Each row is a point on a landscape with many peaks, with its height.
From any point a climber steps to the highest of the 2 points nearest to it. It stops when none of these is higher. Distance is the straight distance between rows; heights are no part of it.
bel (h 0.65): [ -2   6  11 -16 -17  23  -4  12   5  27   9  -1 -11  -4 -20 -18  23   3
  -6  22  14]
Galeb (h 6.70): [-27  -5   4  14  17 -14  10   4 -11 -14 -23 -11  -3   8  24  -4  16   8
  34 -22 -17]
bamuk (h 3.72): [  5   3   1   3   8  -6  10  10 -15  -4 -17  -8  -5   6  15   4 -11   1
  13 -15 -19]
Gek (h 5.53): [ 20  13 -12  -8 -16   5   4  22  -6  30  -7  -5  12 -12 -22  -4   2 -24
 -20  12  15]
Zif (h 5.48): [-19  -9 -10   9   8  -7  -5 -14  10 -15   5   2   4   4   5  -3  23  15
  13  -1  13]
sasop (h 3.80): [  6   4   2 -13 -16   7  -9 -11  21   7  26  19   2   2 -10   5 -11   1
 -35  20  10]
buzon (h 5.45): [  7  -9  19  -5  17   1  -7   4 -17  -3   4   3 -18  10  10   0   6  23
  23   4  -5]
tupip (h 7.10): [ -4  -7  -2  -1   6  14  -7   0  -9  -9   7  -1  -8   4   3 -11  28  22
  24  11  11]
borul (h 7.76): [ -2 -18  14   4  19 -18  -6 -24  16 -13  12   7  -5   0   3  11 -17   2
 -10  -7  -8]
kesel (h 5.63): [ -8  -6   1   8  17 -10   7   7 -22 -18 -20 -13  -5   9  21  -2  14  12
  37 -19 -13]
vami (h 4.95): [-14   2  22  -3  10  -1   3  12  -6   8  -7  -2 -17  10  10  -7   7  13
  21  -5 -18]
mal (h 4.65): [ -4  -4   1   9   8 -16   6 -24  25  -6  15  14  13  -7   3  16 -38 -18
 -41 -10  -7]
geti (h 1.18): [-12   2 -14   7  -3  -5  10   8  -7  -6 -21 -19   5  -2   5 -13  23  -5
  23 -15  -3]
Bemuf (h 3.33): [ 26   0 -23   3 -10  14  -3   9 -20 -15  -5  -5  12  -8  -5   2  -7  -1
  11   7  15]
lize (h 8.01): [ -9 -19  26  -2  18  -5 -21 -31  21  -7  23  13 -16   1 -11   3   8  16
   2   3   4]
Bame (h 3.96): [ 20   6 -18  -1 -16  10   1   9  -7  -1  -1  -3   6  -6 -11  -3  -7  -5
  -4   8  10]
vobu (h 5.56): [ -7 -16   0   3   8  -9 -14 -32  27 -14  23  13   3  -5 -10   4   4   7
 -13   4  11]
Tol (h 4.66): [ 25  12 -20  -2 -16   3   2  22 -17  17 -11 -10  20 -17 -20  -3  -1 -28
 -11   6  18]
vekab (h 6.90): [-10 -17 -13   9  12  -1 -18 -31  18 -20  19   9   4  -7  -9   0  32  18
  10   8  26]
Sis (h 0.41): [ -8   8   8  -9 -10  11   1  14   2  23  -1  -9  -8  -5 -13 -21  29  -3
   6  10   8]
tafe (h 4.94): [-14 -11   9  -3   2  -7 -13 -28  32  -2  26  16   1  -1  -8   3   2   4
 -25   7  10]
gizo (h 4.62): [ 23   7  -8  -8 -15  14   3  17  -8  17  -5  -5   1  -8 -19  -5   0 -12
  -7  14  12]
dobup (h 3.93): [ -2   8   1   4  -1  -8  11 -12  19   7  11  15  11  -2   7  18 -46 -21
 -45  -5 -14]
tev (h 2.57): [ 23  -1 -34   1 -21  23  -5   8 -11 -13   1  -7  19 -18 -17  -6   5  -6
   4  17  28]
kagoz (h 3.17): [  0   4   2  -8  -9   5  -2   0  10   7  11   5  -3   4  -2  -2  -2   7
 -12   9   1]
num (h 3.65): [ 1  5 -4 -1 -5  0  4  6  1  1 -1 -1 -1  4  3 -2 -3  2  0 -1 -3]
meto (h 6.93): [ 11 -12   2   1  13 -16  -9 -22  12 -16  16  10   1  -2  -1  13 -19   1
 -14  -2  -1]
duzo (h 6.74): [ 10  16   4 -11 -14   2   6  18   2  36  -9  -5   2  -7 -17  -7   1 -20
 -20   8  -1]
fomi (h 5.82): [  1  12  20 -15 -10   8   3  19   2  38  -6  -3 -11  -2 -14 -10   8  -8
 -10   9  -7]
fup (h 3.50): [-27   0  18  -7  -2   9 -16  -9  20   9  25  17 -10   9  -6  -9  23  14
  -5  14  12]
nura (h 2.08): [ 16   4 -29  -1 -24  16  -1   9  -1  -3   2  -8  16 -16 -20 -13  10 -12
  -5  16  25]
tuvo (h 2.44): [ -8   7  -4  13   9 -11  18   3  -5  -5 -18  -6   6   1  21   8 -26 -12
  -3 -23 -27]
nam (h 2.99): [ 31   3  -5   2   4   2  -2   9 -26  -6  -7   1   2   7   3  19 -35   1
   8  -2  -4]
Farik (h 8.93): [ -4 -16  20  -3  16 -11 -14 -22  14  -8  19  11 -10   1  -1   5  -2  12
  -3   1  -2]
sisod (h 3.59): [ 22   3 -24   4 -10   8   3  13 -24 -13 -15 -14  13 -10  -9  -1   1 -10
  14  -2  10]
zuzer (h 1.39): [ -1   2 -18   4 -10   4   6   7  -5  -6 -12 -16   7  -6  -3 -15  22  -6
  16  -4   7]
tup (h 2.69): [-10   9  16 -12 -12   7  -1   1  17  19  11  10  -8   6  -1  -1  -7   0
 -24   8  -8]
Nolo (h 0.76): [ -4   3 -31  10 -11  -3   6  -2   1 -20  -8  -8  19  -4   2  -2   4  -8
   2  -8   7]
kadol (h 1.30): [  2   4  19 -19 -16  23 -11  -1   9  22  20  14 -15   7 -10  -5   7  11
 -16  25  10]
sim (h 4.80): [  3  -1  24  -7   9   4   1  16 -17  11  -8  -3 -23  12   8  -3   3  16
  22   1 -15]
mulu (h 1.01): [-17   1 -30  18  -4 -11  12  -6   4 -24 -16 -11  21  -3  12   1   5  -9
   6 -18   0]
Fov (h 4.79): [ -2  -9  -1   7  16 -12   1  -2 -13 -19  -6  -4  -2   7  17   1   8  14
  25 -11  -6]
ruziv (h 1.63): [  7   3 -24   1 -16  10   4   9  -4  -2  -6 -14   9 -11 -11 -15  19  -8
   8   5  16]
susi (h 6.92): [ -4 -22  30   7  25 -18  -3 -31  21 -13  10   4 -14  -2   3  14 -33  -4
 -12 -15 -20]
gova (h 3.38): [ 14  11   1   0   3  -4  11  15 -19   8 -21  -9  -3   3   6   8 -24  -9
   6 -15 -21]
munum (h 1.89): [-10  -9  -6  22  23 -24  16 -11  -6 -24 -15  -3  11  -2  25  16 -24 -11
   0 -29 -18]
nodi (h 0.93): [  6   1   9 -18 -17  30  -7   6   3  23  15   5 -14  -1 -17 -12  14   9
  -8  29  17]
gada (h 4.16): [-21  -2  10  -6  -6   4 -14 -19  27   5  28  18  -2   4  -7  -4  14   9
 -20  14  13]
Kesur (h 4.20): [ -3  -1  -4   5   8 -10   6   0  -4 -12  -5  -1   0   5  14   3  -4   4
   9 -11  -8]
pev (h 3.03): [-33  -2  31  -4  12   5 -19  -8  14   7  22  19 -19  12  -4  -9  26  18
  10   9   8]
Golel (h 1.00): [ -5   3 -11   7   2  -8  12  12 -20 -10 -29 -25   5  -2   8  -7  16  -9
  27 -22 -12]
Lemo (h 3.32): [ 19   1  -5   2   5  -1   3   9 -23 -11 -10  -3  -1   6  10   9 -18   3
  14  -8  -7]
Kasak (h 4.39): [ 15   1  26 -10   7   5   1  14 -17  15  -7   1 -22  15   5   5 -11  13
  12   4 -13]
zap (h 5.58): [-22   0  13   5  12  -6   9  10  -6   0 -16  -8 -10   9  17  -7  10   7
  25 -14 -20]
disi (h 0.27): [ 16   1 -38  15 -10   2  -7  -3 -13 -36  -2  -5  34 -10   0  11 -12  -5
   6  -5  14]
gisu (h 1.58): [-23  -7 -11  25  17 -20  20  -8  -1 -22 -22  -7  13   0  28   9  -5  -7
   9 -28 -16]
Tefe (h 0.50): [  7   3 -39  14 -15   2   1  -2  -5 -30  -6  -9  31  -8  -2   2  -3 -11
   5  -5  13]
fovov (h 5.61): [  0  -3   0  -2   0 -12  -3 -19  23  -5  20  15   7  -3  -3  12 -26  -7
 -34   2   1]
lili (h 6.19): [-18 -18 -11  13  17 -10 -14 -29  12 -23   8   4   2  -2  -2   1  31  18
  22   0  20]
petam (h 4.03): [ 23   7 -21   2 -13   5   3  19 -22   2 -16 -14  17 -15 -15  -2   1 -20
   5   0  13]
fose (h 3.36): [  4  11   3   4   5  -8  14  -4   4   9   1   9   7   1  13  20 -52 -20
 -30 -13 -23]
zuge (h 2.04): [ 13   5  32 -20 -11  19  -7  10   0  31   7  12 -22  15  -8   5 -12   7
 -18  20  -4]
Lunon (h 4.72): [  6   2  -3  -6  -9  -3  -6 -14  20  -1  23  16   7   1  -5   9 -18  -2
 -32  11   5]
danel (h 0.67): [ -5   4   9  -3   4  -3   7  23 -16  16 -20 -17  -9  -3   1 -17  24  -3
  24  -8 -10]
bepib (h 6.17): [ -8 -16 -11   6   9  -7 -15 -31  23 -18  19  11   6  -5  -8   3  17  13
  -3   6  20]
gogez (h 2.16): [ -3   2  -6  18  18 -19  18  -2 -13 -16 -16  -4  10   0  27  16 -34 -14
   0 -29 -24]
ruke (h 1.64): [ 15   0  21 -22 -15  26 -13   1   2  24  19  17 -18  10 -11   4  -6  11
 -21  30  11]
zaze (h 0.83): [ -3   8   1   3   5  -8  12  19 -17   7 -29 -20  -4  -2   7  -8   8  -9
  21 -18 -20]
fufov (h 3.04): [  5  10   4   0   4  -7  10   3  -1   5  -4   5   1   6  11  16 -40 -10
 -17 -11 -20]
legef (h 5.95): [-18  -3  -6   4   1   6  -4  -4   4  -5   6  -1  -1   5   1 -13  30  15
  19   4  14]
peg (h 0.53): [  0   4   6  -6  -1   6   4  22 -14  19 -12 -15  -8  -6  -8 -22  34  -2
  20   5   6]
gamo (h 2.31): [ -3   8  33 -18 -12  10  -6   6   9  29  10  16 -19  12  -1   4 -11   5
 -21  13 -13]
zov (h 1.29): [-14  -6 -22  19   9 -16  11  -8  -7 -31 -19  -9  15   0  21   9   1  -4
  15 -23  -6]
kuni (h 2.76): [ -1   8  -4   4   1  -8  12   3   1   1  -7  -1   2   2  11   8 -24  -8
  -9 -12 -17]
patus (h 6.09): [  3 -12   9  -3  17   5  -9  -2 -14 -10   8   4 -14   6   7  -3  19  26
  26   8   5]
zor (h 5.36): [  0  12  28 -18  -8   9  -1  25  -2  48  -6  -2 -15  -3 -16 -14  19  -9
  -7  16  -3]
Lebat (h 2.91): [  2  12   8 -15 -21  12  -3   1  17  21  16  11  -4   4 -11   0  -9  -2
 -31  17   1]

For each start below, name the point where the climber stops.
nura | Gek
fup | vekab
danel | Gek
kagoz | Galeb
Tefe | fovov
kuni | fovov
disi | fovov

Call two points neighbours if one is among the 2 nearest of the other. Go from one point of each pair to the other, from neighbour to neighbour, staying as high as possible. Name the lowest point that can't be avoided.
Galeb / fovov | sim
Farik / vekab | vobu
vekab / tupip | Zif
